A landscape with many peaks, sampled at points; each row gives a point and its height.
From any point a climber steps to the highest of the 2 points nearest to it. It stops when none of these is higher. Distance is the straight distance between rows; heights are no part of it.
Z_355 h=740: [113 136  90  99 151 118 125 134 135 198 140 101 154 141 134  84  67 127
  99 116 161 142 190  73 122 146 139 162 168 143 155 166 101 139 189  97
 162 119 145 126 148 121  94 202 163 146]
Z_341 h=445: [119 101 149 210 181 171 131  77 138 113 119  98 191 118 102 128 170 138
 130 153 147  90 157 161 129 147 127 120  86 119 136 141 125 101  99  82
 185 164  88 170 131 142 176 126 106 169]
Z_796 h=724: [129 128 136 133 153 173 130 153 113 107 109  87 145 123 103 168 119  99
 100 170 107  91 150 147 113 128 145  90 118 117 148 121 156 132 137 117
 165 123 128 152 167 123 146 142 138 134]
Z_897 h=289: [140 156 150 100 159 100 157  82 114 159 101  72 100 108  98 116  92  87
 149 172  72 116 134 120 109 107 115 156  98  99 152 104 176 134  83 147
 191 138 130 124 135  91 116 144 112 128]
Z_797 h=556: [138 135 120 169  99 100 124 151 167 116 106 180 113  90 105 120 121 110
 123 142 137 134  91 105 114 106 118 131 160 130 104  88  79 104 110 130
 162 157 146  80 145 128 135 148 184  80]
Z_210 h=256: [100 110 177  89 157 149 180  99 120 118 112  69 138 170 161 122 167 128
 135 129 122  95 110 151 141 146 129 116  96 128 138 160 204 103 120  82
 136  96  63 136 112 142 112  62  82 139]
Z_725 h=687: [127  97 146  90 115  78 187  81 144 114  97 154 112 141 129  97 157 130
 143 145 141 136  93 103 130 106 132 153 133 120 147  92 144 135  96 140
 125 136 126 103 143 133 126 112 107  89]
Z_376 h=471: [150 141 169  79 188 141 138 170  80 131 104  67 128 148 125 139 103 132
 137 168 112 102 119 139  92 140 150 127 125 103 125 198 171  89 157 137
 154  84 139 186 103 140 108 120 151  97]
Z_160 h=588: [129  89 147 202 114 108 102 118 112 131 141 138 141 159 103 117 149 122
 107 137 133 110 112 118 107 119 124  57 124  73 117 136 133  94 103  89
 121 142 137 127 176 168 130 112 138  89]
Z_835 h=645: [139  88 133  93 184  95 149 174 143 180  77 124 142 112 144 117  80 161
 155 111 158 143 152 110 138 111 125 141 120 185 164 153 120 154 147 134
 106 157 142 124 125  91  93 156 140 103]
Z_102 h=531: [123 143 151  89  95 130 115 138  80  99 131 131 134  86 187 154 188 142
 151  95 149 147  74 180 193 157 106 149 143 153 102 140 151 132  89 126
  62  81 110 114  89 147 129  70  80 132]
Z_874 h=620: [ 99 131  81  87 174 153 111 166 115  91 146 161  84 125 108 187  81 159
 115 121 160 140 132 156 162 125 157 104 132 172 107 102 164 129 156 120
 104 179 190 126 123  69 190 173 145 145]
Z_997 h=543: [122 143 149 142  64 116 128 172 140 116 101 161 126 126 142 147 163  88
 100 108  94 143 129 118 114 198 132 105 159 100 108  71 135  89 104 136
 111  85 112  83 159 137 108  97 159  85]
Z_162 h=78: [131 106  90 128 121 115 161  22 121 127 130 129 123 149 101 142 119 150
 150 189 139  88 130 116  94  59 165 129 124 123 138 118 207 135 131  87
 171 132 119 124 201 136 142 143 162 169]
Z_98 h=333: [101 153 137 117 128 126 163  41 110 153 165  92 134 185 102  68 155 141
 137 160 145 115 111  93 122 133 137 182 131  65 108 164  99 101 125 122
 141 123 129 155  94 170 144 119 108 139]
Z_446 h=373: [109 174 152 138 161 129 153  78 117 150 166  45 133 164 107  96 142 110
 103 147 161  83  85 121 132 130 152 106 124  91 139 137 113 115 154 128
 124 121  95 166  73 171 161 109  97 132]
Z_101 h=551: [160  96 114 137 117 122 143 140 167 148 102 117 248  96 122  86 132 162
 110 126 156 103 143 142 139 119 151 121 150 110 167 131  86 184 125 142
  89 148 151 108 138 136 112 153 139 110]
Z_695 h=583: [ 97 121 122 123 149 172 182  94 159  78 118 129 142 169 119 123 185 110
 102 165 148 115 136 136 113 135 152 140 142 120 125  87 129 128 126 113
 122 135 125 159 117 148 179 113 118 151]
Z_961 h=49: [101 151 120  91  43 136 115  88 112 155 156 121  91 179 143 129 122 107
 128 107 122 184 105  70 133 156 119 164 132 172  95 109 163 125 202 147
 164 104 109  86 131 127  94  86 166 152]
Z_665 h=538: [135 115  98 145 100 166 139  90 141  68 124 186 132 150  83 123 170 174
 127 169 123 121 113 140 144 151 133 125 109 109  91  99 101 134 128 159
 115 162 146 126 108 125 143 146 122 150]
Z_69 h=778: [139 135 141 156  82 102 140 163 189 136 153 142 124 133 156 100  84 135
 112  69 112 150 126 107  99  97 119 135 140 188 141 113  41 157 141 169
  79 132 105 143 102 140  94 118 132 100]
Z_609 h=401: [136 114 156 159  78 109 151  93 111 126 130 161 115 151 140 147 177 129
 140 122  54 124 123 144  97 133 115  90  90  88 102 130 215 114  94 165
 141  64 122  84 168 143 132  83  95 111]
Z_493 h=250: [192 158 116 122 104 124 144  65 147 153 145 120 177  94 126  65 133 135
 142 120  99 128 158 124 120 103 131 195 132 120 136 138  73 179 147 176
 160 123 105 128 114 116  99 159 119 159]
Z_268 h=690: [ 82  95 130 121 165 124 126 147 161 151  76 103 185 123 179  97  99 109
 100  97 189 163 188  78 143 119 137 160 165 197 158 119 136 136 186  90
 137 119 122 117 138 132 106 165 168 138]
Z_690 h=739: [131 180 134 127  83 111 117 163 126  77 129 151 100  88 129 183 130 118
 127  62  97 202 100 122 138 237 116 124 116 163  99  27 109 122  84 149
 123 128 113  77  96  83 133 122 115 115]
Z_228 h=537: [125 107  61 129 108 191 129 153 131 133 156 154 142 180 151 144 126 163
  94 121 153 121 174 131 129 151 159 104 120 147 140 124 134 197 200 134
  89 127 145 114 166 138 123 154 147 182]
Z_258 h=640: [164 164 131 162 103 143 144 137 159  87  86 186 151 138 118 126 204  92
  90 165  87  92 123 119  50 132 159  91 162  87  95  71 103 111 159 183
 136  82 119 132 166 163 164 123 137 127]
Z_179 h=581: [142 144 143  84 120 180 140 186 117  97  81 127 123 140 179 114 183 124
 163 120 136 159 130 168 169 144  91 179 149 166 109 140 105 146  86 146
  44  89  98 131 100 127 122  80  73 163]
Z_171 h=325: [207  92 166 163 161 131 118 151  76 120  85 162 115 128 115 144 149 161
 152 179 102 101 132 166  98  93 120 115  92  87  86 165 129 132  89 143
 126 143 133 147 109 120 155 141 113  89]
Z_262 h=577: [139  97  74  92 134 140 143 116  99 158 159 138 133 172 139 161  67 185
 143 114 146 128 170 130 154 123 162 121  77 173 154 152 171 199 177 130
 118 169 126 101 156  90  88 154 149 160]
Z_216 h=643: [164 105 148 102 102 118 168  90 150 124  68 180 126 137 113  61 169 144
 173 175 131  93 111 140 125  82 138 185 150 130 110 139 109 131 118 144
 133  97 110 117 143 125 137 106 150 169]
Z_33 h=696: [192 156 138 159 116 116 131 130 110 116 103 183 136 181 129 113 157 127
  97 152  82  98 124 118  65 147 165  94 140  80  82 129  87 138 154 178
  88  98 140 137 115 177 149 113 124 119]
Z_930 h=647: [193 160 126 139 103 135  98 165  71 167 172 120  94 142 150 145 105 103
 127 128  76 126 140 130 106 142 119  88 113  98 126 172 131 152 149 152
 118 102 126 136 166 151 116 111 120 129]
Z_570 h=454: [148 105 121 134  92 128 163 126 141 125 118 186 118 140 134 171 160 119
 140 140  83 127 155 156  84 108 157 111 114  97 154  95 172 189 118 191
 103  58 123  86 195 117 105  99 115 143]
Z_288 h=571: [154 123 136 178  92 116  83 144  98 161 170 127  97 138 114 185  69 119
 141 114  75 134 149 127 112  99 122  63  74 105 153 127 166 165 122 140
 134 125 111  98 200 100  88 117 150 120]
Z_202 h=173: [121 134  96  77 139 121 163  49 107 160 149 131 206 129 127  97 158 167
 118 129 172 116 152 108 135 179 158 187 158  69 133 164 145 165 141 110
 168 135 165 121 111 147 127 170 125 129]
Z_854 h=675: [152 110 163 158 106 120  93 173 125 135  98 160 142  84 151 109 156 130
 150 107 166 130 117 126 149 114  94 135 162 189 100 161  76 100 144 107
  91 105 117 135 115 158 138 109 143 125]
Z_153 h=464: [118 138 116 183  75  98 147  51 170 107 168 186 103  84 108 147 193 110
 158 121 114 172 131 142 125 101 117 142 137 111 135  60 112 157  64 168
 139 119 117  99 143 121 134 115 100 145]
Z_367 h=695: [103 152 132 116  43 109  93 160 143 127 145 131 113 118 128 134 114 129
 119  80  95 197 112 120 149 243 106 149 124 146 103  98 100 130 121 152
 134 134 136  54 115  92  72 101 165 116]
Z_331 h=613: [127 106 144  95 187  81 187 138 168 147  79 120 102 130 146 100  70 126
 140 100 144 177 146  76 109 123 134 165 119 172 165  95 101 131 109 144
 116 173 134 156  80  90 118 145 111  71]
Z_912 h=218: [118  95 183  89 108 108 200  95 155 139  70 105 178 153 144  75 198 150
 132 115 133  76 113 161 144 147 138 123 140 114 142 145 175 122  90 127
 123  62  91  96 146 133 127  59  97 115]
Z_53 h=807: [118 138 124 120 114 141  89 123 135 186 128  91 186  77 145  71 132 132
 117 109 143 140 172 114 164 169 107 174 158 160 120 178  80 157 192 112
 180 127 139 107  99 136 104 170 157 160]
Z_790 h=512: [ 78 191 129 111  79 102  92 131  90 117 204  96  70 133 125 130 100  75
 118  95 127 150  69 112 141 184 107  95 133 105 111 110 125 102 128 122
  97 147 140 107 136 142 157 109 126 113]
Z_592 h=736: [ 98 175 159 167  52 118  99 147 147 145 115  98 129  88 137  80 127  87
 115  78 171 148 108  93 147 172 113 159 167 199 106  63  76 114 117 152
 116 123  92 116  95 120 101  91 156 104]
Z_223 h=440: [ 93 164 151  82 136 143 111 156  93 127 143  73 122  87 201 160 129  91
 131  89 129 111  99 156 190 119 114  96 133 190 169 137 183 115 164  89
 117  86  86 137 119 143 123 107 107 149]
Z_616 h=875: [105 139 109 111 147 137 103  87 116 148 138 120 137  96 121 104 143 152
 154 138 140 133 133 121 172 141 100 190 130 157 106 177 113 105 179 110
 190 141 130 132  94 136 142 150 149 171]
Z_734 h=388: [162 105 126 180 101  87 127 154 151 117 113 186 126  68  96 158 110 178
 167 141 125 135  82 153 142  40 124 109  88 170 162  84 131 159  76 160
 112 145 105  87 151  86 120 133 141 101]
Z_192 h=496: [ 89  81  63 168 162 156 118 107 142 123 153 165  98 199  91 125  92 164
 119 148 144 139 179  93  97 107 108 104  93 123 112 120  99 108 131 106
 117 185 146 163 165 129 142 169 176 134]
Z_741 h=631: [ 87 120 106 129 150 196 139 134 169 110 141  91 157 163 163 102 155 117
 101 119 160 137 164 129 154 134 141 130 130 145 148 112  88 149 141 129
  76 139 114 138 111 136 153 144  87 179]
Z_374 h=134: [129  75 109 114 144 145 142  77 129 116 127 142 125 126 177 151 166 115
 154 144 129 104 141 158 131  59 126 134 161 147 148 172 194 113 133  49
 137  80 150 164 147 163 124 103 125 189]
Z_424 h=557: [178 116 124 148 155 134 155 130 150  90  78 160  96 161  92 139  98 182
 145 174  98 125 132 139  97  81 134 154  72 151  91  85  98 139 107 189
 122 182 118 140  97  75 106 152 134 103]
Z_451 h=751: [139 134 118 155 160 150 115 150 128 142 124  99 155  98 113 135  96 152
 121 146 140  90 134 141 157  90 154 100  92 177 187 117 148 160 168 143
 133 132 117 150 152 128 146 171 131 179]
Z_82 h=502: [134 140 140 163  69 129 128 108 151  87 118 176 149  99  94 121 187 142
 151 129 122 138 121 148 156 154 128 141 123 141 109  94 113 134 101 161
 140 116 100  84 133 122 123  96 133 145]
Z_35 h=788: [ 87 100 122 131 141 133 117 152 137 110 110 131 116 113 123 190 103  99
 112 150 136  97 100 127 121  79 133  81 132 121 147  96 210  85  94  52
 186 153 155  85 189 104 128 127 147  92]
Z_588 h=500: [ 96 122 131 153  66 164 144 160 184 113 103 135 188 134 148 105 169 104
  71  88 136 143 165 120 111 191 139 122 150 111 114  74  91 153 113 157
  87 105 120  65 151 130  90  93 123 134]
Z_863 h=141: [ 72 125 100  73 182 110 166  59 125 147 141 101 168 118 158 139 128 144
 118 126 210 121 139  94 150 120 167 181 170 138 162 157 170 133 157  81
 140 124 148 140  77 155 126 170 132 167]
Z_726 h=781: [116 184 135 148  93 123  91 123 132 106 154 121 126  62 139 145 150  84
 103  75 133 198 121 101 145 176  94 150 140 177 111  43 101 134 113 144
 149 134  96 114  93 116 140 121 119 127]
Z_635 h=831: [ 75 102 129 126 174  72 107 111 135 124 105 134 115 106 137 147 123 127
 127 141 131 117 102 106 114  84 103 122 121  96 115 126 213  51 118  28
 232 154 145 103 128 132 127 135 155  72]
Z_949 h=509: [186  98 157 170  75 103 130 114 118 150 135 158 108 152 107 156 109 167
 149 157  79 106 118 154  94  66 143  85  69  92 133 127 164 175 126 173
 110  90  94 103 201 118  91  89 144 130]
Z_959 h=627: [139 114 149 124 113 153 132 145 109 130  94 134 155 131 190  86 173 117
 127 110 186 151 125 124 149 113  95 195 186 178  81 165 101 141 117 145
  65  99 131 135  54 148 128 113 118 134]
Z_969 h=726: [159 107 146 144 108 108 138 119 167 142 151 133 101 187 125  84  56 154
 123 121  99  97 124 107  83  76 137 144 105 137 133 136  51 135 117 163
  71 161 113 174  83 126  88 127 119  88]
Z_188 h=351: [161 130 126 127 104 117 148 100 104  80 129 160 101 134 154 191 196  98
 136 108  73 115  93 145 106  99 124  88 116 113 102 118 210  75 133 103
 173  57 107 137 158 162 150  88 134 120]
Z_310 h=850: [125 140  94 109 193 173 141 176 130 139 151 100 125 170 141 123  71 135
  93 130 130 137 213 130  90 148 129 139 126 112 133 129  92 163 147 167
  85 136 160 185 103 101 144 173 111 126]
Z_555 h=668: [122  88 163 136 110  93 142 111 128 151 138  93 118 193 108  80  83 135
 135 132 108 100 117 116 103 102 120 113 111  67 123 151  94 115  68 151
  76 148 147 148 136 131  93 108 117  52]
Z_80 h=549: [140 138 124 101 135 109 118 123  79 135 120 122  73 117 124 142 129 113
 181 186  71 105  89 159 122  94  97 153 125  92  95 191 182  71 128 115
 191 113 161 129 130 133 123 142 147 137]
Z_64 h=552: [166 172 133 128 118 137 103 167  65  96 114 126  61 122  92 181  96 153
 150 159  77 148  70 169 131 147 117 106  82 128  66  96 161 112  94 172
 142 165 140  99 105  82 151 141 130  92]
Z_978 h=320: [133 177 136  78 178 101 120  99  90 136 152  80  85  75 138 146  95  50
 148 121  86 128 148 126 123 126 106 148 134 110 160 143 181 131 116 126
 179 116 145 146 116 117 144 152  86 143]
Z_425 h=232: [177 134 154  63 129  93 136 153  79 158 109 119 149 107 129 149  78 128
 111 125 105 122 127 115 116 171 155 124 140 103 138 157 168 158 152 138
 170 123 163 102 131 116 116 135 128  61]
Z_350 h=179: [148  89 137  71 148 113 183  83 119 146 105 115 176 145 157  87 171 138
 138 140 132  88 127 166 131  97 151 140 172  78 135 196 190 136 118  78
 134  54 144 130 155 154 108  96 103 150]
Z_938 h=598: [114  89 110 128  99 184 120 179 143 148 126 131 141 163 180 135 141 115
 115 105 157 133 132 150 158 120 138 107 142 158 160 146 155 159 153 114
  64  83 106  93 179 155 106  91 131 171]
Z_889 h=421: [102 143  86 117 154 205  84 128  88 108 189  87 101 169 135 175 119 112
  98  92 125 127 141 148 109 169 138  72 116 108 111 134 163 131 177  90
  98 116 116 172 148 142 169 124  93 176]
Z_512 h=511: [129  93 134  66 172 105 168 169 126 120  54 130 127 153 136 123 120 121
 137 164 138 109 130 116  87  90 152 147 167 106 142 163 170  83 145  87
 160  75 135 155 129 130  94 128 161 103]
Z_203 h=309: [150 178 148 140 132 111 121  96 107  75 139 144  91 107 145 142 200  91
 135 132 114 115  75 117 103 115 110 128 135 132  90 120 152  57 161 108
 179  94  92 196 101 172 163  99 124 112]
Z_614 h=548: [139  88 155 194 168 152 106 113 137 152 126  84 201 107  96 113  96 169
 142 121 154  95 167 141 165 109 119 113  82 120 170 151  96 141  86 129
  99 168 111 170 119 103 110 174 104 111]
Z_649 h=527: [114 137 145 174  61  97  96 128 121 125 169 146 117 169 117 117 106 125
 130 122 110 149  68  95 126 165 107  72  94  96  99 135  90  95 127 127
  92 133 115 106 143 171 113  88 151 106]
Z_873 h=771: [199 142 142 120  80 102 146 147 116 146 122 177 107 129 156 104 144 131
 148 126  98 118 111 144 102 120 130 144 151 113 113 148  74 173 109 174
  68  87 155 128 111 145 117 105 110 118]
Z_370 h=394: [138 148 180 120 185 124 131 149  92 133 153  69 141 101 170 160 127  86
 115 108 145 117 120 135 141 121 135  75 101 150 184 128 171 136 132 110
 114 116  72 175 110 145 148 109  66 111]
Z_407 h=731: [177 143 109 131 117 133 102 129  91 137 170 129 141 117  98 138  97 138
 106 113  75 138 164 143 116 185 113 104 105  93 107 151  95 149 144 158
 167 162 159 135 140 117 124 163 136 124]
Z_427 h=601: [147  72 113 127 135 133 142 143 155 160 117  99 193 108 133 125  64 168
 122 116 143 107 170 140 140 107 138 129 107 139 193 138 103 180  97 144
  84 182 147 133 122  92  72 159 116  92]
Z_56 h=618: [145 144 128 143 141 150 101 214 111 127 102 121  98 113  58 101 107 157
 158 183 118 105 117 167 159 100 113 125 126 134 105 150  81 110  93 159
  99 150 144 146 108  87 155 150 126 146]
Z_638 h=111: [108 117  73  84 164  93 169  34  90 146 150 144 103 153 139 133 134 152
 144 152 149 142 130  84 127  99 158 162 143 127 130 160 177 128 165  73
 167 143 146 152 136 153 136 156 136 148]
Z_477 h=882: [ 83 139 108 127 203  98 117 115 136 121 124 119 120  90 118 161 113 164
 138 162 162  91 116 105 103  83 144 146 146 101 132 156 172  49 160  71
 230 125 152 154  90 153 128 170 179 132]
Z_630 h=497: [113  98 124 187 166 176 109  85 132 104 127 104 179 130  74 128 143 193
 145 153 156 115 144 166 162 128 119 133 100 100 119 129  82 123  57 112
 109 186 125 176  86 108 153 145  80 146]
Z_751 h=728: [119  91 140  85 115  94 175  93 176 146 136 128 153 132 153 126 123 106
 120  96 161 158 141  96 143 118 137 138 138 110 186  77 141 175  74 130
  87 160 162  94 134 101 107 114  86  78]
Z_474 h=356: [109 135 143 120 159  85 113 123 128 147 149 111 112  90 154 152  96  94
 127  97 144 140 129  95 147 126 114 108 118 138 186 118 135 135 114 107
 151 163 116 144 117 129 144 139  99  92]
Z_343 h=562: [ 63 158 110  76 123 118  87 146  95 155 187  74  94 155 105 107  98 110
 117 133 142 132 115 118 153 175 119 132 149  83 120 172 135 106 151 102
 131 142 164 130 120 131 129 117 124 144]
Z_398 h=71: [126 136 131  71  68  64 126  73 112 183 145 136 102 134 153 125 114 115
 142 113 122 174 129  78 129 101 127 170 138 152 131 140 186 145 178 121
 186  95 114  73 177 122  72  97 166 144]
Z_617 h=360: [133 156 125 117 144 190 133 107 112 120 173  85 141 141 165 146 163  74
 105  90  93 148 155 145 111 182 112 107 101 116 127 131 158 135 150 116
 137  95  76 142 144 137 140  91  72 161]
Z_363 h=698: [129 105 116 179 137 142  85 155 141  80 140 155 163  67 114 156 139 147
 125  88 131 182 133 147 142 167  90  73 120 124 131  81  86 123  75 124
 115 174 114 123 125 123 157 135  82  99]
Z_448 h=460: [ 90 179 130 136 134 121  87 133 101 114 206  84 107 108 109 116 151  77
  85  90 143 111  82 158 156 184 121  84 158  86 115 141  96 108 103 111
  82 136 138 150 109 155 200  88  96 126]
Z_81 h=723: [156 120 138 164  94 119  98 170 157 129 131 157 165 132 132  67 127 164
 135  97 157 113 123 122 151  82 131 154 150 170 124 170  13 133 138 149
  59 126 118 157  89 139 141 133 128 151]
Z_706 h=586: [163 124 129 133 177 100 153 151 153 110  82 148  99 119 110 113 101 173
 159 133 114 167 103  99 105 110 123 163 116 173 117  87  59 125 104 149
 132 167 129 172  50 100 150 143 108  68]
Z_694 h=479: [103 149  78 154 107 163 101 154 109 136 198  96 113 201 112 154  87 130
  70 133 146 112 142 121 114 129 174  62 119 123 132 127 157 141 201  92
 104 122 122 144 180 134 146 130 132 162]
Z_548 h=359: [185  88 146 156 135 100 116 136 122 137 117 198  99  94 121 144 140 174
 183 156 135 124 100 149 133  58  96 119  95 147 119 160 121 130 102 119
 114 158 107 122 130 133 153 128 123 118]
Z_851 h=621: [116 146  98 100 131 144 139 133 149 128 142 149 105 162 134 136  80 153
 132 109 128 175 147  99 160 147 139 145  79 203 131 104 128 174 170 149
 146 154 115 103 119  61 102 139 147 157]
Z_977 h=422: [163 149 150 199  98 106 110  85 148 114 172 143 134  58  92 147 123 143
 168 118  85 141 108 151 137  88 108 114  92 132 163  84 113 149  63 163
 148 152  80 114 121  92 112 129  79 117]
Z_435 h=292: [180 149 105 127 113 140 167  46 104 154 175 137 135 177 137  70 166 137
 126 132 117 112 135 111 110 109 133 164 133  90 104 163  84 161 164 144
 117 111 119 142 110 157 118 126 117 160]
Z_455 h=782: [124 150 113 114 224 187 112 190 111 132 119 102 115 137 122 158  90 105
 109 140 121 107 190 139  93 142 137 122 125 125 143 141 145 105 164 132
 148 111 144 192 130 115 147 174 152 165]
Z_313 h=750: [130  98 116 135 130 106  78 159 106 109 134 189 149  89 138 175 124 173
 118  83 144 158 125 132 145 189 128  84 117 152 113 129 125 135 166 108
 133 168 141 109 108 138 150 142 128  94]
Z_891 h=610: [ 66 110 103 125 105 152 113 138 140 146 163 120 122 185  99  80 138 146
 123 138 172 118 120 116 162 165 128 133 167 100 112 181  81 111 150  91
 104 143 157 112 139 151 129 118 152 153]
Z_735 h=702: [ 90 131 103 173 127 147 100 174 165 112 135 145 119 129 114 133 151  83
  99 137 171 107 125 123 124  97 145  85 190 146 134 132  99  79 150  65
 107 115 153 159 181 171 168 134 162 142]
Z_45 h=584: [142 158 142 157 102 111 103 205 132 121 109 125 107 101  75 117 107 127
 138 146 113 105  94 143 129 125 127 105 122 132 123 127 104 126 110 151
 138 145 129 108 153 113 105 135 155 102]
Z_180 h=649: [ 84  96 127 111 124 133 102 202 155 132 104 116 157 105 175 136 122 101
 108  98 166 160 151 136 178 117 118 122 147 217 179 113 151 124 152 109
  96 128 126 109 172 126 130 130 146 159]
Z_526 h=206: [159 152 137  65 126 114 146 110 116 132 104 122 201  85 152 121 156 112
 105 110 130 138 129 118 136 173 154 161 163 122 131 139 157 149 156 123
 187 105 151 110  97 139 111 151 137  81]
Z_257 h=652: [107 158  95 137 154 132 108 160 128 104 137 142  87  83  91 133 109 150
 144 130 135 156 119 156 160 113 111 130 118 172 106 101 105 117 111 148
 106 160 147 136 103  90 188 152 101 147]
Z_979 h=655: [132 135 107 141  94 115 103 149 142 110 142 160  99 130 104 156  73 179
 141  93  89 190 112 131 139 172 115 128  75 160 106 116 122 134 122 158
 145 183 143  65 115  60  82 132 141 129]
Z_499 h=532: [126  95  94 183 142 117 121 139 160 124 115 189  75 164 101 132  96 131
 124 144 142 137 120 106  87  75 101 102 125 116  91  95 107 109 104 129
 140 207 173  91 160 124 143 154 186  86]
Z_445 h=506: [108 145 144 104 165 138  87 178  75 131 117  82  80 130 102 147  75 122
 140 173  92 125  94 133 131 127 108 133  78 103 102 166 172  66 147 126
 177 145 141 128 115 104 127 123 170 117]
Z_36 h=599: [130 105 124 102 112 140 146 105 136 116 100 145  89 177 124 112 164 109
 166 164  91 118 107 121 106 114 108 161 145 117  94 162 156  81 132 123
 152  89 121 120 157 145 124  95 142 154]
Z_399 h=749: [ 91 122  92 159 104 151 115 169 182  89 120 165  98 126 105 187 142  78
 103 141 137 109 124 132 120  96 147  86 153 149 157  66 149  98 120  87
 144 138 142  94 207 120 150 131 176 130]
Z_800 h=259: [153 148 165  81 145 126 144 127  94 155  99  69 123 145 112 152  81 132
 110 167  85 123 151 130 116 149 158 130 102  74 123 105 165 157 105 169
 153 154 159 135 122  76 104 154 136  68]
Z_643 h=573: [102 106 161 101 217 137 158 111 143 151  95  81  86 145 107 114  91 118
 167 162 128 119 175 115 108 102 111 175 116  78 150 136 110 132  53 156
 100 143 155 167  94  97 109 152  95 126]
Z_583 h=98: [138  85 103 106 116 118 141  90 141 159 110 165 129 122 173 152 157 117
 148 123 134 152 164 111 110  87 142 153 160 152 148 132 199 154 153  96
 152  89 131 103 202 128  99 120 146 163]
Z_199 h=276: [141 202 157 158 100 114 117 100 143 125 128 112 123  83 139  98 178  40
 103 119 128 120 101 101 103 114 103 140 181 147 111 110 108  79 150 134
 163  82  76 147 140 168 147 106 136 139]
Z_747 h=614: [111  78 139  97 154 110 159  73 142 164 129  85 110 166 101 102  87 166
 147 129 128 133 153 114 140 142 104 163  83  73 145 142 125 135  66 139
 116 178 152 145 106  93  86 137 108  83]
Z_948 h=416: [ 99 208 141 164 139 126 107 150 135 140 176  62 112  88  97  87 142  85
 114 131 163  81  81 144 170 126 134  98 166 123 148 133  85  86 129 123
 126 120 108 159 105 153 186 111  97 167]
Z_290 h=507: [129 103 131 152  71 121 112 167 173 122 104 138 227  89 155 121 127 141
  92  70 158 156 130 128 152 167 147 113 141 156 167  95  92 187 128 148
  96 134 121  59 131 120  88 135 139 109]
Z_844 h=485: [121 145 135  49 138 145 131 181  87  88 109 102 136  99 189 156 149 132
 130 131 148 109  81 193 205 138 127 137 126 164 131 175 172 136 156 109
  90  74 139 145  70 132 126 105 100 134]
Z_494 h=540: [102 114 152  71 210 109 187 130 161 121  54 104 107 131 116  93 113 113
 154 177 165 111 136 116  91  90 156 178 166  99 163 125 136 118 104 136
 125 113 146 157  97 134 119 146 142 109]
Z_121 h=648: [121  80 141 221 118 135  73 121 151 110 166 155 141 123  99 127 126 143
 118 114 123 115 124 144 134 127  98  80 100  97 133 118  82 117  76 103
 124 187 126 131 137 123 126 135 118  88]
Z_130 h=587: [145 147 135 179  55 115 119 144 143 121  94 215 118 140 142 154 190  82
  98 124  91 140 133 112  71 175 150 119 174  99  71  63 118 111 129 188
  82  22 121  98 135 159 125 101 164 130]
Z_277 h=658: [ 86 118 114 170 139 146 104 156 167 128 136 147 112 105  92  89 154 120
 128 150 155 117 149 140 160 102 112 138 174 132 123 144  41  94 105  98
 120 155 149 143 151 148 161 146 140 167]
Z_400 h=301: [132 142 157 110 144 155 151  84 116 116 125  79 165 109 172 117 202  94
 129 110  89 103 145 186 138 141 112 142 130 125 135 178 176 102 106  87
 173  81  98 143 121 145 129  73  90 180]
Z_965 h=936: [ 82 135 121 134 194 125 113 102 124 139 130 126 133  90  93 137 126 182
 164 154 194  98 112 120 165 109 145 156 122 135 139 159 130  77 158 108
 171 162 138 161  78 152 165 177 146 157]
Z_777 h=834: [181 151 152 148  62  89 140 137 151 128 123 170 102 128 149 114 124 130
 134  99  75 159 111 102  81 162 104 181 137 146  93 109  38 142 109 183
  88 109 128 130  70 145  85 109 137 108]
Z_923 h=814: [110 125 111 139 153 158  90 136  99 128 145 137 177 113 127 135 134 145
 101  87 141 159 161 114 131 233 116 103 103 118 109 157  98 123 180 102
 168 163 127 154 109 151 150 170 135 123]
Z_140 h=780: [137 120 116  94 161 129 143 133 129 127 138 130 127 145 152 161  94  94
  89 113 131 149 188 126 103 128 145 120 139  99 158  81 113 194  97 154
  92 165 171 148 132 101 125 143  77  87]
Z_253 h=585: [ 96 126  93  79 133 139  99 172  87  68 132 149  55 155  99 188  84 136
 125 126 118 159  86 149 134 179 117 105  97 124  72 133 170  89 129 128
 106 164 165 103 111  91 170 125 143 115]
Z_685 h=692: [124 131 117 145 149 178 142 123 142 138 119 105 146 133 133 107 138 123
 143 154 142  97 141 134 123  72 139 127 140 158 154 151 114 142 182 121
 117 105  92 153 142 162 144 140 141 212]

Two climbers start at each pair of points below. Name the first point that both come to, or write none.
Z_188 and Z_199: none
Z_526 and Z_512: Z_69
Z_445 and Z_376: none

Where does a climber stop that starts at each point below?
Z_638: Z_777
Z_435: Z_965
Z_203: Z_923

Call two points neighbours if one is among the 2 nearest of the other. Go from one point of each pair to the other, from neighbour to neighbour, staying as high as possible. Name the lowest point that can't be avoided.
Z_451 and Z_310: Z_796
Z_726 and Z_923: Z_790
Z_965 and Z_726: Z_228
Z_427 and Z_777: Z_588
